Points on a hilly landscape, in no order, each with its height.
From any point a ball rolls to the lowest of the 2 points nearest to it. It stops when none of these is lower. Distance is the straight distance between rows; heights are no part of it.
Pil: 86; 109; 107; 87; 72; 75; 124; 73; 73; 147; 140; 73; 106; 114; 105; 112; 98; 78; 130; 87; 124; 95; 112; 97; 108; 91  height 4.71
noniv: 59; 90; 134; 97; 143; 110; 118; 113; 133; 102; 125; 72; 80; 92; 86; 66; 135; 103; 113; 129; 89; 78; 90; 132; 111; 106  height 1.81
bizem: 51; 77; 116; 115; 170; 134; 128; 128; 140; 79; 100; 85; 80; 94; 100; 84; 131; 127; 98; 136; 108; 95; 101; 141; 118; 116  height 3.01
kebod: 112; 154; 126; 64; 49; 60; 107; 83; 43; 127; 111; 96; 90; 135; 137; 125; 90; 93; 117; 42; 90; 78; 92; 79; 130; 96  height 6.03
Biso: 109; 103; 80; 102; 93; 110; 95; 100; 69; 95; 101; 110; 99; 109; 127; 121; 99; 134; 66; 106; 113; 145; 125; 107; 94; 102  height 7.97
tuleb: 118; 83; 64; 104; 99; 151; 69; 125; 131; 84; 111; 168; 114; 95; 84; 57; 104; 108; 56; 113; 75; 111; 73; 119; 67; 79  height 3.94
pirot: 138; 91; 90; 103; 92; 72; 72; 97; 101; 58; 43; 118; 115; 85; 72; 107; 64; 86; 101; 86; 80; 106; 88; 71; 71; 91  height 5.02
Rut: 123; 97; 100; 75; 68; 101; 116; 91; 121; 139; 115; 121; 110; 110; 81; 74; 85; 84; 112; 83; 89; 47; 74; 93; 105; 95  height 3.62
nog: 93; 128; 118; 100; 131; 91; 95; 102; 82; 90; 65; 88; 79; 137; 165; 132; 108; 164; 86; 86; 98; 105; 99; 101; 134; 130  height 3.14
nenu: 120; 83; 61; 88; 59; 149; 85; 95; 102; 125; 129; 150; 118; 111; 96; 79; 84; 107; 69; 113; 115; 108; 102; 113; 89; 86  height 3.16
zova: 161; 109; 115; 85; 68; 78; 67; 107; 71; 108; 92; 113; 111; 104; 77; 125; 79; 90; 102; 86; 67; 101; 87; 75; 82; 90  height 5.80
zab: 149; 98; 160; 75; 120; 88; 75; 158; 96; 113; 116; 101; 104; 116; 91; 70; 149; 95; 111; 109; 22; 66; 61; 103; 100; 113  height 6.75
piliz: 151; 105; 156; 87; 104; 73; 59; 133; 83; 115; 135; 89; 110; 114; 98; 105; 133; 75; 119; 105; 38; 80; 74; 95; 101; 126  height 6.47
lof: 91; 115; 131; 75; 128; 81; 124; 87; 126; 72; 18; 74; 77; 118; 81; 78; 91; 89; 132; 91; 112; 33; 75; 90; 135; 80  height 2.48
dakiv: 71; 73; 102; 116; 123; 108; 115; 98; 103; 82; 95; 65; 88; 70; 73; 91; 114; 88; 117; 134; 118; 119; 123; 100; 87; 108  height 2.91
Ledat: 107; 117; 81; 104; 58; 78; 109; 71; 58; 106; 89; 90; 104; 111; 129; 155; 61; 96; 92; 75; 137; 131; 120; 83; 100; 94  height 7.43
Tor: 151; 98; 86; 80; 42; 120; 82; 90; 80; 132; 120; 140; 128; 111; 90; 99; 66; 98; 78; 91; 105; 95; 102; 88; 87; 88  height 2.63
govob: 94; 83; 79; 124; 86; 53; 79; 72; 97; 101; 105; 74; 106; 64; 78; 127; 72; 56; 123; 87; 108; 112; 117; 72; 62; 105  height 6.67
dipi: 83; 63; 67; 122; 103; 130; 95; 106; 110; 111; 157; 104; 95; 55; 74; 85; 112; 90; 100; 116; 122; 147; 136; 110; 64; 103  height 5.96
dumu: 67; 120; 129; 98; 110; 59; 118; 95; 83; 109; 108; 60; 78; 123; 141; 127; 105; 111; 113; 72; 108; 100; 98; 93; 129; 107  height 3.30
Rira: 30; 94; 106; 136; 164; 101; 143; 84; 158; 56; 80; 66; 85; 72; 101; 103; 104; 123; 114; 108; 129; 86; 108; 122; 131; 107  height 6.36
koze: 77; 130; 125; 78; 105; 83; 122; 88; 87; 117; 91; 88; 82; 148; 155; 109; 96; 133; 114; 70; 111; 70; 75; 96; 154; 95  height 1.82
daf: 77; 71; 75; 115; 128; 153; 139; 114; 108; 68; 82; 104; 98; 83; 70; 60; 122; 93; 101; 152; 157; 109; 131; 115; 100; 92  height 5.08
nol: 99; 133; 114; 83; 55; 56; 109; 70; 59; 167; 155; 85; 121; 112; 118; 134; 90; 65; 116; 58; 108; 103; 115; 98; 102; 94  height 5.34
faba: 108; 87; 74; 116; 134; 139; 106; 125; 111; 58; 51; 137; 94; 105; 114; 100; 100; 134; 67; 130; 105; 132; 108; 121; 90; 103  height 5.39
Mavok: 74; 86; 63; 142; 118; 109; 92; 91; 134; 62; 94; 104; 91; 63; 91; 116; 80; 109; 89; 92; 108; 135; 109; 96; 77; 99  height 4.57
Bomu: 73; 104; 144; 109; 109; 79; 77; 104; 95; 140; 175; 80; 91; 102; 138; 106; 135; 113; 82; 102; 47; 132; 101; 117; 102; 113  height 7.52
kitu: 72; 119; 99; 75; 103; 118; 112; 88; 98; 121; 84; 108; 81; 157; 162; 99; 101; 143; 78; 82; 111; 72; 98; 110; 158; 104  height 2.99
disag: 117; 101; 93; 97; 85; 77; 82; 88; 94; 91; 88; 92; 106; 94; 91; 117; 80; 92; 98; 77; 80; 103; 90; 80; 89; 92  height 5.44
Bivef: 96; 107; 80; 110; 67; 99; 112; 77; 56; 112; 97; 96; 102; 115; 149; 147; 91; 123; 73; 105; 127; 159; 151; 96; 103; 113  height 7.74
dufa: 128; 106; 95; 79; 44; 105; 80; 99; 77; 145; 125; 125; 107; 130; 116; 111; 98; 114; 67; 99; 87; 97; 98; 95; 99; 94  height 2.00
gake: 38; 90; 83; 141; 131; 92; 149; 76; 147; 58; 67; 50; 90; 66; 79; 101; 86; 90; 130; 113; 153; 93; 123; 92; 114; 89  height 5.67
meb: 109; 83; 54; 136; 128; 136; 90; 112; 115; 53; 61; 119; 108; 67; 80; 99; 93; 115; 84; 110; 121; 146; 104; 110; 69; 89  height 5.01
vud: 91; 148; 128; 91; 53; 53; 92; 77; 45; 146; 140; 87; 104; 123; 144; 133; 102; 109; 105; 57; 83; 118; 107; 92; 129; 106  height 5.91
fovud: 59; 73; 80; 129; 115; 84; 126; 69; 118; 80; 112; 71; 96; 66; 95; 127; 95; 89; 100; 109; 132; 134; 125; 93; 88; 105  height 3.90
moruf: 100; 113; 101; 83; 86; 91; 128; 74; 80; 106; 87; 75; 94; 106; 104; 117; 88; 88; 124; 103; 140; 87; 116; 92; 114; 88  height 3.77
bon: 89; 62; 59; 109; 110; 160; 103; 117; 107; 89; 122; 119; 95; 59; 64; 52; 131; 83; 99; 155; 142; 131; 131; 118; 74; 105  height 5.57
Kugit: 36; 105; 116; 110; 122; 78; 149; 75; 122; 72; 65; 40; 97; 93; 85; 98; 96; 81; 147; 111; 155; 75; 106; 94; 114; 100  height 4.87
tatet: 98; 106; 100; 76; 120; 139; 121; 110; 103; 92; 63; 103; 92; 131; 103; 77; 116; 128; 99; 136; 121; 65; 101; 123; 122; 87  height 5.33
Tov: 137; 83; 113; 117; 111; 83; 48; 115; 86; 86; 107; 81; 101; 47; 45; 102; 124; 52; 137; 118; 75; 119; 117; 97; 45; 116  height 6.84
reman: 140; 103; 112; 77; 78; 116; 101; 121; 129; 145; 121; 126; 123; 109; 71; 46; 100; 60; 119; 89; 55; 20; 74; 92; 99; 108  height 4.12
sul: 120; 106; 125; 85; 124; 84; 101; 100; 110; 66; 30; 88; 104; 107; 72; 93; 88; 94; 119; 103; 90; 65; 76; 92; 103; 81  height 3.69
Dig: 122; 94; 98; 88; 104; 81; 104; 125; 145; 126; 109; 119; 127; 96; 78; 59; 98; 53; 112; 77; 42; 26; 60; 68; 100; 120  height 4.49
fab: 107; 98; 80; 108; 76; 59; 113; 59; 75; 95; 91; 67; 106; 92; 92; 141; 61; 78; 119; 85; 134; 134; 129; 70; 85; 104  height 7.08
luzi: 54; 82; 89; 145; 160; 128; 122; 125; 126; 54; 101; 101; 88; 70; 97; 96; 130; 134; 80; 129; 112; 139; 110; 138; 104; 111  height 3.81
Nitem: 61; 112; 112; 105; 112; 74; 132; 76; 132; 78; 49; 63; 96; 102; 95; 99; 91; 108; 140; 87; 135; 48; 86; 85; 138; 86  height 3.83
suf: 100; 107; 104; 77; 103; 121; 140; 99; 79; 112; 92; 85; 86; 110; 92; 105; 115; 103; 117; 133; 139; 91; 114; 119; 109; 93  height 4.61
solem: 119; 110; 119; 75; 71; 78; 97; 95; 82; 149; 137; 108; 117; 116; 104; 99; 107; 85; 116; 85; 74; 58; 78; 91; 112; 98  height 2.96
dogul: 83; 89; 126; 101; 114; 86; 100; 98; 117; 98; 104; 71; 89; 81; 78; 94; 117; 87; 128; 112; 96; 81; 92; 122; 87; 103  height 1.48
kiguv: 97; 121; 122; 91; 55; 96; 67; 94; 58; 130; 128; 118; 98; 139; 148; 112; 107; 127; 55; 88; 60; 115; 93; 101; 123; 104  height 1.03
Bomo: 83; 129; 110; 99; 105; 94; 75; 108; 63; 110; 99; 104; 85; 132; 156; 131; 106; 149; 55; 91; 75; 129; 108; 100; 132; 129  height 2.16
vepam: 71; 100; 127; 113; 110; 83; 61; 121; 127; 131; 175; 98; 92; 99; 134; 85; 128; 99; 81; 81; 21; 100; 76; 102; 104; 138  height 7.27
ral: 105; 77; 94; 110; 103; 98; 74; 123; 139; 121; 146; 121; 103; 89; 84; 71; 117; 88; 93; 87; 59; 90; 87; 101; 89; 113  height 5.21
dorek: 100; 99; 144; 89; 129; 93; 70; 142; 128; 109; 147; 99; 93; 101; 103; 77; 146; 95; 108; 89; 25; 80; 65; 110; 113; 119  height 7.03
faz: 132; 76; 55; 97; 56; 117; 109; 76; 79; 131; 133; 109; 124; 65; 52; 90; 87; 61; 104; 116; 133; 132; 119; 91; 50; 96  height 4.11
pab: 91; 76; 71; 116; 89; 93; 86; 93; 102; 116; 143; 84; 95; 59; 78; 110; 95; 69; 114; 95; 114; 148; 126; 89; 59; 105  height 6.28
Seru: 63; 113; 107; 99; 103; 88; 134; 81; 67; 111; 104; 69; 87; 124; 142; 128; 92; 108; 96; 92; 143; 106; 124; 108; 120; 100  height 2.38
pabid: 110; 89; 86; 80; 124; 149; 98; 119; 112; 72; 50; 134; 101; 122; 93; 72; 90; 122; 76; 127; 103; 92; 87; 121; 103; 82  height 5.74
ropi: 124; 82; 69; 124; 112; 124; 55; 122; 127; 69; 89; 159; 117; 77; 75; 87; 87; 103; 69; 94; 74; 133; 79; 98; 60; 83  height 4.25
zaf: 97; 81; 52; 109; 96; 145; 89; 112; 118; 97; 124; 151; 110; 83; 102; 76; 92; 123; 59; 105; 107; 126; 100; 109; 90; 89  height 3.58
dur: 127; 131; 115; 77; 83; 86; 107; 74; 84; 80; 39; 105; 89; 129; 119; 120; 67; 108; 111; 79; 113; 72; 87; 77; 119; 79  height 4.98
Vuk: 114; 106; 88; 92; 101; 98; 101; 85; 124; 63; 30; 113; 104; 106; 98; 102; 58; 103; 105; 83; 111; 72; 78; 89; 114; 74  height 4.40
riro: 164; 113; 136; 90; 83; 82; 54; 120; 63; 104; 116; 100; 108; 100; 99; 120; 121; 89; 107; 108; 59; 104; 90; 97; 78; 105  height 6.14
Zizu: 72; 79; 81; 144; 161; 149; 142; 134; 120; 46; 67; 88; 88; 79; 95; 87; 127; 113; 100; 149; 140; 132; 135; 130; 110; 111  height 4.43
dak: 132; 87; 48; 103; 50; 129; 89; 91; 84; 118; 143; 126; 110; 78; 82; 108; 90; 95; 76; 114; 130; 135; 127; 106; 66; 101  height 3.65
lagal: 103; 91; 112; 97; 118; 103; 90; 130; 154; 103; 104; 128; 125; 94; 79; 54; 102; 73; 97; 95; 53; 55; 62; 97; 88; 99  height 4.84
Duf: 131; 98; 80; 103; 105; 117; 77; 113; 106; 49; 47; 143; 113; 95; 68; 83; 76; 105; 73; 109; 87; 115; 84; 99; 62; 84  height 4.60
fek: 139; 151; 128; 70; 67; 74; 100; 88; 44; 105; 63; 101; 94; 140; 126; 132; 92; 117; 113; 64; 107; 85; 93; 83; 134; 90  height 5.55

For each start below, name the point where the ball stops.
dorek => kiguv
govob => dogul
faba => dogul
kebod => lof
pirot => kiguv
faz => kiguv

Call two points neighbours if one is among the 2 nearest of the other. Go from one point of each pair to the other, from neighbour to neighbour, staying as low as possible. Name the highest point that can't be avoided.
kiguv, koze => nog
dogul, koze => pabid
lof, dogul => kebod
Seru, kiguv => dumu
